Each row is a point on a landscape with many peaks, with its height.
From any point a climber steps to the highest of the 2 points nearest to it. It stops when none of these is higher. Distance is the straight distance between rows; heights are no part of it.
z648: [136 145 124 125 119  34 160 133 107 129 174 120 113 101 108 124 113 151
 172 156 110 109 122 137  84 154  83 139  78 123 134 104  90 145 178 129
 158  93 149 173 124 161 153 143 125 142 178 112 107 102]  h=482
z37: [111 150  95 125 132  75 141  99  69 117 159  91 135 100  97 124  92 150
 174 155 108 133 116 189 106 132 110  85 126 162 158  98 107 178 202 144
 113  99 116 135 115 127  95 151 112 124 133 139 135 149]  h=184
z422: [122 142 100  98 134 182 116  91  72 165 112 137 128 153  74 123  70 136
 124 130 109 156 109 157 149 126 156 112 147 132 181 127 146 175 118 142
 101 125 128 150 133 125 129 132 126 162 126 144  83 111]  h=565
z584: [136 110 144 101 109  75 152 121 153 129 168  76  80  98 116 128 108 124
 151 156  89 110 133 114  72 170 115 151  72 113 135 112 120 160 157 103
 169 102 143 194 123 129 171 142 127 154 160 109  89 113]  h=530
z282: [170 100 129 126 155  91 153 140 166  96 149 124  97 100 120 123 171 151
  99 174 121 101 151  92 105  80 115  83 113 139  98 123 109 110  90 123
 184  87  85 141  98 129 141 118 165 143 115 132 113 133]  h=457
z874: [136 131  71  92 141 144 122 122  69 146 124 173 133 133  75 112  71 146
 132 134 112 161 116 137 132 112 159  92 155  95 209 107 158 149 119 158
 145 131 119 145 137 130 120 116 119 140 141 162 118 125]  h=604
z71: [106 126 146 125 166 156 123  99 153 111 123  96 120 117 143 137 155 105
 121  69 116 121 145 139 136 134 152 116  97 199 110 131 129 115 154 120
  91 152 125 119 155 146  91 118 135 136  77 112 167 163]  h=272
z809: [104 147  94 104 108  68 134 167 100 186 112 157 109 151 155 135  93 125
 162 135 147 166 147 142 162 186 126 144 116 116 138 176 150 214 116 112
 131 133 132 124 152 143 166 190 133 107 179 152 146  94]  h=526
z343: [113 147 136 138  78 151 123 133  68 137  85 155 152 221 140  92  81 114
 109 111 127 156  94 150 155 152 168 161 117 112 157 175 144 177 124 151
  98 143 155 102  91 121 143 128 132 150 133 122  97  92]  h=514
z713: [166 153 122 155 130 124 131 150  91  94 106 121 158 129 118 138 168 152
 106 151 139 133 119 171 142  83 106 107 148 167  77 152 110 127  82 127
 107  82  45  92  51 136 125 130 159 153 139 181 107 148]  h=608
z314: [175  99 116 133 124 144 148 120 162 113 133 147 102  89 167 101 123 169
 101 163 167 151 166  84 168  88 135  69 113  85 165  56 125 110  96 136
 202 126  99 167 154 120 141  83 167 112 111 176  87 144]  h=418
z546: [170 141 111  98 110 120 135 119 137 150 134 132 104 108 117 105  98 135
 162 161 130 132 122 141 112 135 130 128 125  92 133 126 107 158 112 155
 146 114  92 135  91  76 183 104 125 171 145 148 102  96]  h=709
z886: [113 111 116 107 121  93 135  76  96 129 185  58  78  91  85 153  92 137
 138 170  72 107 117 146  74 130 143  83 113 135 170  93 109 147 202 145
 154 107 142 173 113 114  89 141  78 169 125 133  98 151]  h=220
z743: [ 63 193 143 132 130 147 139 129 140 127 118 117 165 131 174 142 148 132
 177  57 141  98 113 149 149 201  93 181  94 129 125 143 135 140 156 132
  58 149 175  92 142 121 105 149 105  91 134  71 145 118]  h=59
z932: [125 151  98 101  88 147 118 124  60 143  92 138 128 182 127 109  76 126
 150 125  99 147  97 168 136 154 161 136 126 116 182 143 147 187 124 156
 105 130 130 108 110 102 147 123 114 158 139 152 104 101]  h=535
z787: [138 112 134 119  96 125  98 163 163 139 126 211 123 137 145 120  87 133
 111 122 144 135 114 119 125 160 150 183 154  66 137 115 151  83 132 145
 157 182 181 101 159 109 159 111 152  89 138 140 185  93]  h=569
z574: [131 121 174 104 114 100 116 171 214 121 116  91  86 137 157 121 165 105
 142 166 165  93 155 112 116 173 122 156  97 100  65 170 101 160 106 149
 168 107 107 151 116 134 162 139 136 123 118 111 139 118]  h=261
z431: [ 67 122 117 168 177  99 135  92 126 137 135 139 142 139  93 138 172 139
  77 103  94 140 144 134 127 132  77 130 190 218 104 142 112 129 134  77
  93 129 165 151 154 181  87 174 149  73 149  88 139 123]  h=357
z440: [142 113 177 108 127 176 104  77 183 121 132  64  67 122 134 124 163  41
 137 114 103 106 117 101 104 117 153 133 106 139  98 127 139  81 141 111
 143 131 111 110 114 101 105  94  98 179  91 128 144 155]  h=380
z124: [126 191 150 125  82 129 129 124  90  76 111 104 202 182 157 108 140 125
 173  95 157  85  80 130 154 124 146 199 105 104 117 128 112 129 157 197
  97 106 151  81  90  74  83 117  47 137 105 117 121 133]  h=372
z171: [115 129 110 171 167 102 135 121  89 100 102 166 220 156 117 175 162 157
  65 129 102 162 120 151 159  97  98 104 197 174  95 146 126 136 101  78
 101 148 115 112  89 202 102 164 163 122 154 153 138 146]  h=469
z421: [114 122 126 160 153 194 128 137  78 132  79 160 205 159 107 154 116 167
  65  77 155 199 147 140 160 113 184  93 158 132 177 118 160 170 132  61
  90 170 157 117 195 183  98 127 131 108 118 130 103 148]  h=47
z524: [130  94 170 117 131 187  88 160 177 149 100 168 145 142 126  95 144 115
  91 148 160 122 114 102 143  95 134 182 190  71 112 145 149  78  76 127
 120 173 143 114 146  90 153 105 146 103 114 124 134 108]  h=83
z109: [115 116  97 135 160 194 131 126  78 138 115 143 182 151  79 166 111 152
  98  92 140 168 162 139 150 129 186  82 143 132 195  95 141 137 150 103
  87 153 162 129 205 188  83 134 118 115 114  98 126 147]  h=60
z309: [138 133 168 118 110 138 115 160 149  97  97 147 181 153 190 132 130 128
 168 103 160 108 108 130 149  94 141 169 112 128 112 130 124 107 163 178
 125 150 126  62 123  90 132  91 111 146  87 140 170 128]  h=309
z156: [ 74 100 141 153 174 102 129 120 154 135 150  98 106 141  79 136 191 125
  62 135  94 107 171 108 119 130  92 136 167 184  83 159 124 117 110  79
 131 107 154 191 141 188 115 161 153 101 146  84 132 134]  h=304
z190: [114 110 170 139 112 195  82 133 166 148 101 147 139 159 125 117 163  74
 104 125 144 100  97 117 146 109 117 202 194  92  80 150 130  82  87 136
  97 138 120 103 111  86 150 111 122 136 123 110 117  77]  h=107
z407: [116 105 102 146 146  69 141 133 136  92 180 164 122 107  87 113 140 168
  97 160  90 109 109 117  81  90  83 100 137 146 112 107 101  73 133 136
 186 104 147 162 106 168 125 122 149 105 169 114 129 130]  h=450
z228: [118 161 123 146 102 148 119  66  88 123 142  86 127 162  95 124 140  81
 136 102 112  86  82 156 138 132  92 155 122 174  65 127 119 122 137 122
  61 116 138 129 116 119  98 130  80 148 134 102 102 149]  h=416
z692: [166 124 104 118 110 136 130 140 140 165 129 121  68 109 177 121  85 143
 149 147 145 178 164 119 177 136 155 107 104  72 181  84 152 161 116 155
 190 145 109 159 170 119 166 105 146 142 124 172 144 121]  h=603
z670: [101 109 103 122 174 161 126 123 112 136 138 160 142 120  78 151 111 146
 107 104  96 155 141 129 136 132 158 107 140 153 187 103 129  98 146 121
 119 160 169 139 191 177  96 138 127  99 115 107 158 142]  h=75
z562: [155 162  85 115  89  51 163 127  68 128 152 145 122 119 118 105  82 154
 186 161 115 120 112 162  98 157 110 123  96 111 160  94 104 175 169 157
 153 109 142 143 107 122 146 133 110 140 171 153 123 108]  h=445
z773: [163 126  91 100 101 156 102 149  84 148 121 224 142 130 109  96  66 177
 118 136 146 156 123  96 145  96 159  90 138  85 219  92 183 120 109 135
 173 148 139 131 157 139 140  88 138 120 140 160 117 154]  h=657
z146: [126 128 133 140 127 175 111 128 121 121  89 172 173 165 116 116 112 147
  84 104 123 152 115 147 143 109 156 154 150 128 135 132 135 113 111 130
 106 169 165  80 127 123 132 113 144 115 121 129 130 108]  h=136
z836: [123 129 163 117 127 150 116 128 161 127 106 128 135 130 143 117 128  95
 156 116 140 115 112 140 146 114 132 160 109 141  95 139 119 125 130 155
 120 124 114  98 115 107 136 106 114 144 104 139 142 128]  h=340
z837: [140 140 121 127 103 142 128 131  91 139 120 164 135 183  86  91 115 122
 109 144 122 131  80 138 117 141 119 151 148  91 120 167 129 129  77 140
 102 113 131 106  86 105 168 116 125 145 166 134  76  83]  h=707
z978: [ 91 130 115 115 140 194  95  74 126 151 131  66 114 133  96 153 106  78
 133  68  94 130 113 167 160 189 126 138 129 173 125 125 128 129 142 132
  79 154 152 121 163 144 100 143 112 146 108  97 106 133]  h=488
z35: [120 101 173 112 142 132 105 179 196 130 104 139 142 125 171 140 158 119
 104 129 175 130 164 116 149 146 139 151 126 121  95 150 138 148 114 135
 131 177 132 121 154 137 143 125 152  90  90 124 185 128]  h=613
z372: [127 128 121 139  98 173 137  90 103 121 138 111 124 154  93  96 157  79
 101 110 106  78  81 122 119  77 123 137 176 144  81 137 110  73  95 136
  75 101 106 120  93  80 135 113 103 168 136 101  74 121]  h=346
z878: [153 124 121 137 124 156 109 131 123 123  67 102 160  94 193 138 109 157
 173 113 156 170 126 161 180  89 157  97 123 139 145 111 149 177 173 166
 121 131  77  80 114  99 116 123 147 137  93 191 177 124]  h=583
z31: [106 144 126 165 137 116 145 134  99  93 122 155 160 137 135 136 131 130
 141  85 125 108 108 145 107 136 111 152 128 162 120 116 115  97 153 142
  71 156 169  88 147 126  84 137 116  85 118 105 176 135]  h=101
z383: [162 104 114 105 125 150 121 108 121 147 111  99 109  96 142 123 101 118
 171 142 106 129 120 155 163 117 171 107 112 141 168  88 107 123 173 188
 125 142 114 112 152  87 137 111  95 148  83 165 150 143]  h=544
z105: [182 121 141  99 113 152 126 143 179 166 115 131 102  91 166 103 125 126
 147 163 158 125 139 111 124 137 135 134 132  81 109 111 108 125 101 143
 166 122  69 125 105  78 189 105 138 155 113 147 108  91]  h=648
z69: [ 80 105 157 150 119 123  88 122 206 135 127  91 105 152 114 140 199  54
 105 127 136  97 151 106 113 175 103 186 149 126  41 166 128  93  97 106
 107 122 142 156 128 139 132 151 129 108 150  73 137 131]  h=175
z317: [124 154 150 146 127 102 135 113 133 114 143 116 144 131 124 120 141 102
 170 114 130  90 113 140 120 134 105 171 101 138  96 148  96 108 127 151
 106 108 129 118 105 120 120 116  99 125 143 124 133 126]  h=374
z23: [165 110 146 131 135 186 106 145 149 134  94 130 148 105 157 124 129 160
 121 148 159 179 178 117 180  76 145 113 120 116 155 105 140 145  98 134
 140 155  92 133 137 115 142  88 161 116  90 172 138 155]  h=523
z128: [160 140 136 160 115  92 133 150 132 110  87 117 150  86 195 151 112 159
 194 142 161 152 112 162 165 116 130 100 103 141 107 123 125 163 156 162
 133  98  72  92  86 107 125 126 140 127 117 195 170 129]  h=536
z949: [ 86 137 117 165 190 104 150 111  96 100  99 154 185 144 129 169 159 143
  83 107 108 135 121 143 139 123  87 106 169 207 113 126 114 129 139  79
  82 145 145 108 131 176  96 171 162  84 137 124 152 142]  h=406
z502: [145 180 124 137  72 116 135 146  77  94  94 137 186 192 166 108  98 134
 161 115 120 123  95 146 139 141 140 175  99  97 150 146 104 151 152 177
 117 116 160  81  86  85 118 116  97 132 132 138 131 102]  h=396
z491: [175 130 108 104 103 193 115 149  84 162 104 179 161 120 123  94  88 173
 135 139 148 184 153 105 157  83 168  90 157  88 229  94 174 130 106 124
 130 144 100 139 158 107 122  82 144 115 104 180  82 147]  h=611
z58: [161 112 173 113 138 158 137  66 144 109 127 104  82 123 149 118 174  78
 143 118 133 123 120  91 106  69 167 118 112 156 101 109 118  71 170 132
 146 131  91 104 125 104  93  86  83 152  60 150 168 166]  h=422
z249: [ 95 128 144 170 177 121 122  87 128  95 135 114 127 146 146 139 183 103
 113  64 121  95 132 149 124 112 116 116 141 222  61 136 126 107 141  87
  86 134 132 108 131 157  72 129 150 119 110 101 177 172]  h=244
z672: [135 112 117 149 155 132 132 161 124 112 111 149 141  88 192 150 104 143
 124 102 135 153 139 139 142 121 153 104 106 140 151  85 137 117 168 143
 122 186 142  85 178 134 113 123 144 111  79 147 195 145]  h=131
z637: [115 127 122 136 105 173 112 140  58 151  83 198 143 222 125  86  86 130
  68 105 118 165 100 134 162 133 199 129 143  86 201 164 175 170 109 118
 122 154 181 100 127 144 145 150 135 144 124 122  98  91]  h=489
z63: [130 113 139 111 130 110 136  70 135 112 177  53  67  84  90 134 138 113
 125 154  71  90 138 122  83 115 140 102  92 150 119 121 117 141 162  98
 162  92 117 169 107 108 114 125  98 176 111 127  89 159]  h=245
z701: [124 129 115 120 157 160 129 130 149 152 190 168 150 102  66 104 128 149
  75 142 123 124 161  78  78  83 101  74 188 122 155 126 133  81  64 102
 135 117  95 209 116 119 135 117 127 151 147  94  49 117]  h=267
z791: [169 150 121 151 116  91 139 145 108  86 117 118 157 109 142 149 147 149
 165 160 155 125 108 161 131  91 114 115 117 158  98 127 106 136 129 147
 132  92  49  94  55 111 127 132 137 141 139 182 133 139]  h=542
z673: [132 138 127 149 156 111 131 124  97 112  91 131 172 130 108 157 168 164
  89 151 130 154 123 168 157 100 105  83 159 174 100 146 133 164  83  97
 104 124  79 117  73 174 123 151 165 131 138 176 109 151]  h=539
z255: [ 87 171 105 144 126 161 159 170 108  99 120 146 171 116 194 141 139 141
 172  49 147 100 120 164 105 184 113 162 104 108 170 134 132 130 177 137
  70 172 183  49 170 108 108 134  99  88 117  87 158 117]  h=73
z633: [ 79 117 194 124 113 176  75 167 217 136 105 123 135 179 148 144 165  82
 131 126 169  85 117 122 145 150 113 199 161  97  54 165 128 122  89 163
  93 129 136 100 129 124 146 112 109 117 124  98 121 108]  h=152
z880: [133 132 130 146  77 181 114  67  79  94 124  84 136 158 113 105 143  57
 125  93 118  72  76 142 120  95 129 148 155 150  90 108 104  81 141 153
  78 109 131 102 106  73  98 114  62 161 112 109 122 150]  h=381
z324: [116 104 134 144 184  74 138 146 149 110 152 134 138 111  93 146 182 175
  75 175 121 133 170 118 121 102  93  93 146 161 120 128 126 144 100  95
 162 111 117 185 114 187 137 155 167 107 156 136 115 146]  h=609
z726: [134 103 110 133 157  96 152 153 149 118 148 178 114  97 150 135  87 149
 116 104 124 151 129 116 148 141 126 107 112 117 176  74 142 104 146 144
 157 189 177 121 188 150 126 137 168  82 107 138 179 133]  h=111
z100: [152 100 141 120 151 195  96 119 148 129  95 172 156 124 115  98 129 124
  98 122 138 129 128 113 150  82 154 156 173 112 151 105 136  62 104 142
 127 161 141 128 140 118 136  94 125 119  95 132 127 134]  h=112
z573: [170 115 144 110 104 123 131 119 207 130 133 114  73  97 160 123 117  88
 158 149 125 107 127 100 120 164 142 168  99  90 128 123 110 117 133 134
 190 128 120 142 118  94 185 111 141 151 123 124 127 115]  h=578
z865: [134 115 114 134 180  94 167 115 118  89 130 111 121  66 168 165 116 145
 135 121 104 145 149 134 150 129 128  80  88 158 160  85 128 120 182 135
 131 160 125 104 148 155  82 137 159  96  75 143 188 148]  h=150
z220: [ 86 115 149 145 154  78 117 110 157 108 183  75  78 147 107 134 212 109
  95 133  69  90 159  92  90 117 102 150 124 187  58 165 129 119 132  63
 141  73 138 175 137 186  95 147 152 113 130  88 137 157]  h=260
z617: [128 171 119 125 110  72 159 162 120 142 123 155 119 139 157 132  95 138
 194 135 139 137 132 153 126 182  86 168  98 106 147 143 132 165 132 131
 134 123 139 108 138 145 149 152 133  88 173 144 146 104]  h=493
z552: [114 124 136 130 151 153 115 186 172 143  83 130 161 127 187 133 131 136
 131 103 158 163 176 144 175 134 146 121 123 124 114 142 168 174 118 138
 108 174 124 103 166 121 153 129 150 105  97 144 175 129]  h=677
z601: [169 117 144 166 129 158 113 164 137 110  94 153 162  87 195 153 119 169
 142 131 176 188 150 123 202  66 139  86 118 106 147  76 166 154 119 115
 152 161  89 118 137 134 136 101 174 122 108 190 176 156]  h=472
z705: [182 101 156 112 141 165 133  88 147 117 115 107  92  90 156 103 156 124
 130 149 135 134 133  95 140  67 171 103 115 125 140  84 127 101 147 151
 166 131  89 123 123  93 113  92 110 156  70 166 134 154]  h=464
z484: [ 70 119  92 124 147 136 134 102 104 141 168 113 108 106  84 165 107  99
 154  96  75 143 121 138 101 204 116 137 141 150 172 114 127  99 179 123
  92 154 189 142 188 150  96 155 121 109 144  71 120 116]  h=605
z911: [ 98 118 150 134 116 154 107 145 148 149  91 157 142 180 119 132 125 119
 103 103 134 143 124 146 147 158 128 181 149 120  98 153 137 126  98 116
  91 169 162 110 126 130 153 127 136  81 133 110 135  94]  h=157
z844: [130 183 149 140 114 109 127 107 107  76 138 119 167 146 149 126 155 102
 175 100 163  74  81 128 144 114 114 204 112 106  90 134 103  83 136 183
  91 103 160  97 108  92  79 115  69 123 141 105 151 131]  h=342
z653: [ 82 144 158 181 156  95 126 121 145 110 135 120 135 149 149 155 219 119
 108  83 132  85 152 137 143 132  79 145 140 210  37 162 120  94 115  86
  69 127 129 106 122 170  81 158 154  74 127 100 158 154]  h=209
z799: [ 89 122 110 119 147 112 118  93 117 138 179  74  93 102  45 166  94  92
 121 132  63 117 119 116 104 177 114 134 143 143 185 119 133 119 188 116
 137 129 172 178 160 155 111 166 107 150 150  89 102 115]  h=682
z81: [109 120  99 109 148  95 158 107  84 112 154  94 115  92 133 164  92 135
 165 139  96 146 133 151 128 149 135  69  96 151 183  89 109 147 202 153
 116 142 133 126 156 148  91 143 123 118  93 136 162 163]  h=169
z33: [147 149 115 117 113 108 156 110  72 140 166  89 129 106  85 104 121 153
 121 163 129 101  98 145  66 101 102 114 128 147 105 141  89 127  90 125
 100  82  90 132  68  92 156 133 121 193 168 111  49 117]  h=713
z962: [163 120  86 135 107 138 120 152  97 166 112 177 106 128 167 112  80 172
 148 148 176 173 164 100 182 106 156  96 107  70 189 116 175 176  77 129
 182 136  98 162 157 130 166 120 146 121 147 199 139 121]  h=645
z533: [128 110 164 131 119 210 116 148 106 165  52 175 164 217 157  97 108 127
  58  96 147 180 105 137 164 116 188 151 144  90 156 165 186 157 113 111
 110 173 183  99 142 125 153 122 140 130 107 124  85  92]  h=463
z86: [130 163 124 162 144  20 172 153  74  88 163 139 168 117 114 139 157 150
 166 136 115 110 103 144  85 132  53 148  84 151 117 122  96 115 162 126
 132  76 148 127 103 165 105 156 133  99 173 110 133 138]  h=407
z292: [ 84 159  97 145 120 154 125  84 110 138 120  90 137 168 115 142 126  88
 128  64 120 107  90 164 154 185 105 149 110 188 103 135 121 136 156 125
  50 144 160 121 159 142  86 146 112 111 116  82 104 139]  h=453
z899: [137 178 125 145 127  38 162 153  97 107 137 142 160 118 146 135 130 148
 190 127 133 113 112 143 120 161  74 168  86 102 138 129 103 121 149 133
 133 115 162 120 124 146 122 146 136  77 166 133 160 125]  h=454
z981: [131 147  98 129 133 115 116 152  96 171 104 121  93 130 140 138  96 145
 178 145 153 178 141 158 169 159 137 107 115 123 155 158 153 221 110 125
 138 125  85 136 136 132 160 150 155 125 160 176 146 103]  h=556
z83: [155 118 100 111 158 121 153 116 130 142 197 155 140  85  89  85 146 162
  73 158 113  93 132  80  64  51 115  59 173 143 120 130 101  58  89 120
 171  96  89 176 104 105 123 110 129 163 131  93  76 113]  h=322
z87: [145 139  99 124 120 157 103 152  82 160  99 162 120 147 139 135  87 162
 148 143 164 200 162 120 187 102 159  86 118 110 195 150 180 201  91 108
 143 111  89 127 135 133 134 133 149 119 150 194 134 102]  h=599
z616: [154 116 124 142 110  90 154 125 111 113 205 129  93 114 116  96 172 137
 120 156 108  68  94  86  47  54 100 112 151 149  72 140  75  36 116 109
 157  49 125 125  82 113 128 102  94 161 175  78 108 138]  h=600
z458: [145 157 106 113 101 119 138 136  87 153 142 132 137 125  89  98 106 155
 120 168 135 138 103 153  87 137 119 133 131 106 120 164 106 148  87 141
 102  92  89 124  76  86 169 125 125 179 171 142  65  80]  h=770
z882: [178  94 107  99 133  99 166 111 163 115 187 128  94  87 135  95 162 175
  70 169 131  91 128  62  62  69 122  67 135 124  97 116  98  64  97 101
 213 101  89 144 101 104 146 116 144 173 114 117  74 131]  h=383
z500: [146 112 140 123 117 132  97 193 183 145 111 173 121 137 171 122 116 137
 104 133 175 133 135 121 162 140 143 166 141  70 122 115 147 131 107 152
 169 183 147 107 159 121 169 112 168 105 114 160 179 119]  h=632
z790: [106 133 122 129 140 170 135 102  70 159  73 170 168 190  81 141 106 153
  87 102 144 188 123 137 177 135 155 100 158 137 158 143 146 194 107  89
  94 159 148 125 148 175 117 153 138 106 138 132  89 121]  h=33
z472: [ 96 113 169 135 130 105 116 117 194 108 156  74  71 152 119 147 208  69
 124 130  97  82 153  80  80 154 107 177 110 137  39 166 133  99 118  78
 155  94 137 166 142 153 105 150 134 112 132  71 146 142]  h=218
z526: [ 89 145 152 156 116 143  98 105 189 136 139  70 105 153 116 144 153  32
 162  87 136  95 114 119 148 184  94 200 119 131  73 157 140  98 121 116
  85 114 167 143 133 129 113 144  94 126 147  62 121 132]  h=140
z494: [112 125 122 138 145 156 114 168 145 160  85 113 155 109 222 156 107 152
 172  84 151 187 159 166 188 119 154 106 101 144 148 133 168 190 143 139
 118 145 103  88 170 137 132 129 146 132  90 155 179 119]  h=633
z492: [ 88 141 156 191 136 116 126 145 143  88 117 163 177 157 145 169 156 142
 119  84 138 116 128 142 126 131 112 172 150 152  93 149 117 104 121 117
  77 158 155  62 120 139  93 139 140  80 129  98 165 123]  h=127
z193: [161 102 120 135 157 118 137 135 145 108 121 127 109  90 142 115 138 165
 117 163 155 158 165 107 172  89 123  82 114 124 148  93 136 142  95 125
 160 129  86 158 120 133 137 110 164 103 115 174 135 151]  h=471
z828: [160  93 121  99 139 171 120  80 126 148 133  80  80  77 114 132 114 135
 139 151 108 139 152 125 153 111 179  82 111 127 190  83 124 122 157 160
 148 121  86 160 136 103  99  95 103 156  74 157 118 152]  h=510
z199: [107 119  89 121 121 117 126 126 111 132 153 162 106 123 100 132  78 117
 169 110  79 147 101 135  91 193 128 159 134 103 169 107 128  79 167 151
 120 156 187 112 173 138 122 146 115  96 148 108 160 113]  h=553
z398: [167 173  99 134  70  67 136 133  64 102 116 160 168 146 159 107  84 161
 192 147 125 128  99 159 110 152 121 152  94  90 155 115 106 143 152 181
 141 107 138  95  88  99 128 124 104 117 150 167 166 127]  h=419
z678: [106 106 143 103 103  95 120 172 195 160 121  86  85 141 132 122 155  79
 109 176 140 110 175 128 114 209 109 173 123  86  91 164 129 165 108 128
 144 112 134 186 114 146 173 167 125 109 158  93 126 108]  h=231
z841: [152 134 115 160 138  39 151 139 126  90 162 145 137 109 127 128 137 152
 151 154 106  94 105 127  84 114  81 123 113 141  95 103  98  67 150 141
 157  92 151 119 108 152 131 131 142 105 152 117 138 147]  h=392
z959: [112 139  82 102 135  89 142 107  75 128 165 102 117 108  58 123  83 171
 143 172  97 119 109 159  69 115 111  69 144 149 168 107 117 166 192 150
 151  98 128 172 102 122  99 138  95 163 149 124  88 137]  h=201
z463: [ 82 142 177 181 166  82 134 169 154 104 120 156 159 130 169 179 189 128
 120 105 152 100 147 130 119 147  84 163 137 156  51 140 127  89 128  94
 100 144 147  88 120 153 103 160 152  58 126 111 177 135]  h=165
z508: [145 120 150 114 102 113 129 114 195 130 159  65  96 108 125 132 121  88
 157 153 121 106 127 121  86 171 123 160  99  90 103 142 110 120 120 105
 151 101 134 152  94 108 172 130 116 166 154 103 102 112]  h=524
z262: [ 91 121 118 107 150 105 131 109 154 143 176  68  66 103  55 140 109  99
 113 146  90 119 146 109  92 147 112 132 120 128 143 134 139 149 159  92
 155 113 147 211 116 136 148 156 123 163 154 103  93 114]  h=594
z720: [161 128 110 112 113 121 136 122 126 159 127  88  88 100 174 131  79 136
 180 141 122 162 149 161 162 151 163 108  94 128 169 100 130 167 144 160
 164 124  90 144 150 100 148 107 129 150 111 171 148 107]  h=572
z429: [127 119  94 113  96 107 116 134 135 149 151 212 102 135 106 119  68 117
 142 121 110 142  96 118 104 168 130 156 146  70 159 113 151  82 134 146
 170 148 187 126 162 118 156 126 138 102 183 130 159 111]  h=515
z587: [ 99 140 149 108 109 100 131 169 160 160  97 114 121 172 125 137 147 102
 120 143 163 131 160 142 147 197 104 166 124 107  85 189 122 191  97 128
 118 135 122 144 132 150 178 162 120  96 159 110 134  99]  h=208
z177: [108 108  97 132 131 112 114 139  58 128 109 234 166 164  76 141  82 182
  87 119 136 174 121  92 132 116 142  78 171 123 192 126 164 147 122  83
 146 155 179 126 154 184  94 164 121  85 167 127 132 142]  h=4
z768: [174 146 129 135  93  90 156 106  78 123 185  88 123  83 116 102 162 140
 124 160 144  78 100 126  64  74 110 112 125 144  92 147  60  91 113 114
 121  63 101 118  67 106 125 113  82 196 165 107  91 146]  h=661
z493: [149 120 105 125 110  78 145 137 114 110 180 154 121 105  83  99 128 153
 101 154 111  82  96 126  62  97  96 116 168 128  97 120  97  51 110 130
 169  93 134 139  81 117 155 109 109 144 168 100 103 104]  h=529
z441: [102 123 103 109 131 147 122  91  93 142 131 114 122 132  74 137  75 100
 134 112  85 129 110 160 131 159 134 140 141 144 152 127 123 148 135 137
 100 136 151 147 142 126 120 136 104 147 128 127 110 130]  h=528
z793: [107 117 178  89 115 148  96 164 249 125 117  74  90 125 179 139 142  67
 161 139 146 110 156  97 142 181 133 158 111  84  95 163 134 157 130 153
 150 126 101 141 146 132 155 131 130 137  90 105 158 134]  h=296
z459: [138 118 173 103 102 167 128  87 198 123 144  37  64 132 137 115 172  41
 116 121 113  87 124  77  88 111 136 115 127 135  86 161 136 101 117  68
 142 107  76 141  98  98 132 103 107 209 109 115 119 155]  h=341
z986: [139 104 157 133 160  83 149 156 162 105 141  93 102 120 117 127 184 138
  89 173 131 121 177 121 121 119 114 111 125 155  73 146 104 150  91  99
 162  91  87 172 104 169 143 148 168 112 118 129 123 148]  h=527
z554: [103 133 101 131 135 148 144 137  96 123 131 132 149 106 149 147 114 124
 166  73 112 119 116 161 104 172 142 131 106 138 165 101 104  96 181 153
  78 171 163  71 164 126  93 128 114 106  98 107 168 132]  h=87
z252: [112 105 175 112 137 173 106 133 231 125 118  91  90 119 176 152 155  61
 156  89 125 113 140  88 139 162 146 157 104 121 105 148 140 101 147 140
 136 141 141 120 151 116 127 118 115 138  77 102 167 153]  h=332
z814: [ 86 117 120 142 132 133 139 115  52 137  81 212 183 179  99 150  97 153
  59 108 148 183 119  93 165 128 176  88 167 107 194 148 158 190 116  71
 116 152 188 100 152 185 107 180 119  96 159 125 100 126]  h=19
z736: [125 110 117 108 157 115 144 127 153 123 144 148 108 114 102 139 101 147
 108 141 106 156 155 106 139 133 140 103 117 127 173 101 139 117 131 141
 156 148 148 170 167 154 128 123 144 100 120 138 151 134]  h=93
z733: [172 145 109 108 137 144 138 136 120 155 167 194 150  83  83 108  98 170
  95 156 162 145 162  86  95  83 115  52 159  87 173 108 148 115  80 122
 157 121  70 180 117 103 133 114 138 138 148 141  50 121]  h=314
z425: [138 124 165 100 111 118 125 116 175 129 164  44  64 118 136 117 186  91
 106 163 121  77 156  98  67 112 130 120 104 133  50 176 124 121  95  67
 139  86  75 147  99 114 149 124 135 187 122  95  99 145]  h=308
z728: [ 83 137 160 135  99 157 109 151 172 156 101 108 145 192 130 129 149  89
 116 119 141 109 119 146 151 176  89 187 135 109  64 184 128 156  86 139
  83 124 139 123 116 135 161 140 108 119 142 109  97 104]  h=183
z910: [149 113 147  97 109 110 146  85 147 110 181  48  67  96 114 133 167 138
  99 165  99  89 137  78  41  91 131  90  86 146  79 144 128 132 117  65
 175  77  86 160  93 100 135 128 121 191 125 112  85 143]  h=277
z612: [119  99 160 115 169 199  98 127 186 140  92  93 125 111 163 150 156  84
 149  68 143 119 133 135 146 131 164 152 103 151 104 128 143  94 162 152
 105 151 136 109 174 115 112 101 110 145  65  99 161 142]  h=301
z342: [176 133 120 103 119 193 118 142 109 151  92 154 162 101 156  80 106 149
 138 155 147 162 136 118 164  61 156 119 154 100 176 106 143 118 120 143
 126 135  88 109 124  79 149  90 142 141  95 182 116 128]  h=570
z219: [187 124  92 125 110 142 141 156 130 156 132 175 113  78 125 100 108 182
 106 164 176 161 172  72 136  96 130  54 135  62 173  74 146 127  84 142
 181 114  83 189 151 119 148  98 156 118 142 171  61 132]  h=368

Where does a climber stop that starts at each point below?
z790 -> z962
z524 -> z252
z69 -> z713
z554 -> z252
z81 -> z962
z372 -> z773
z880 -> z773
z440 -> z962
z190 -> z252

Call two points neighbours if one is among the 2 nearest of the other. Go from one point of each pair to the other, from neighbour to neighbour, staying as high as possible. Name the lowest point that can't be avoided.
z799 and z317 -> z844
z962 and z324 -> z156
z799 and z252 -> z526
z773 and z458 -> z343
z713 and z962 -> z841
z713 and z584 -> z429
z500 and z713 -> z128
z584 and z458 -> z508
z500 and z552 -> z35
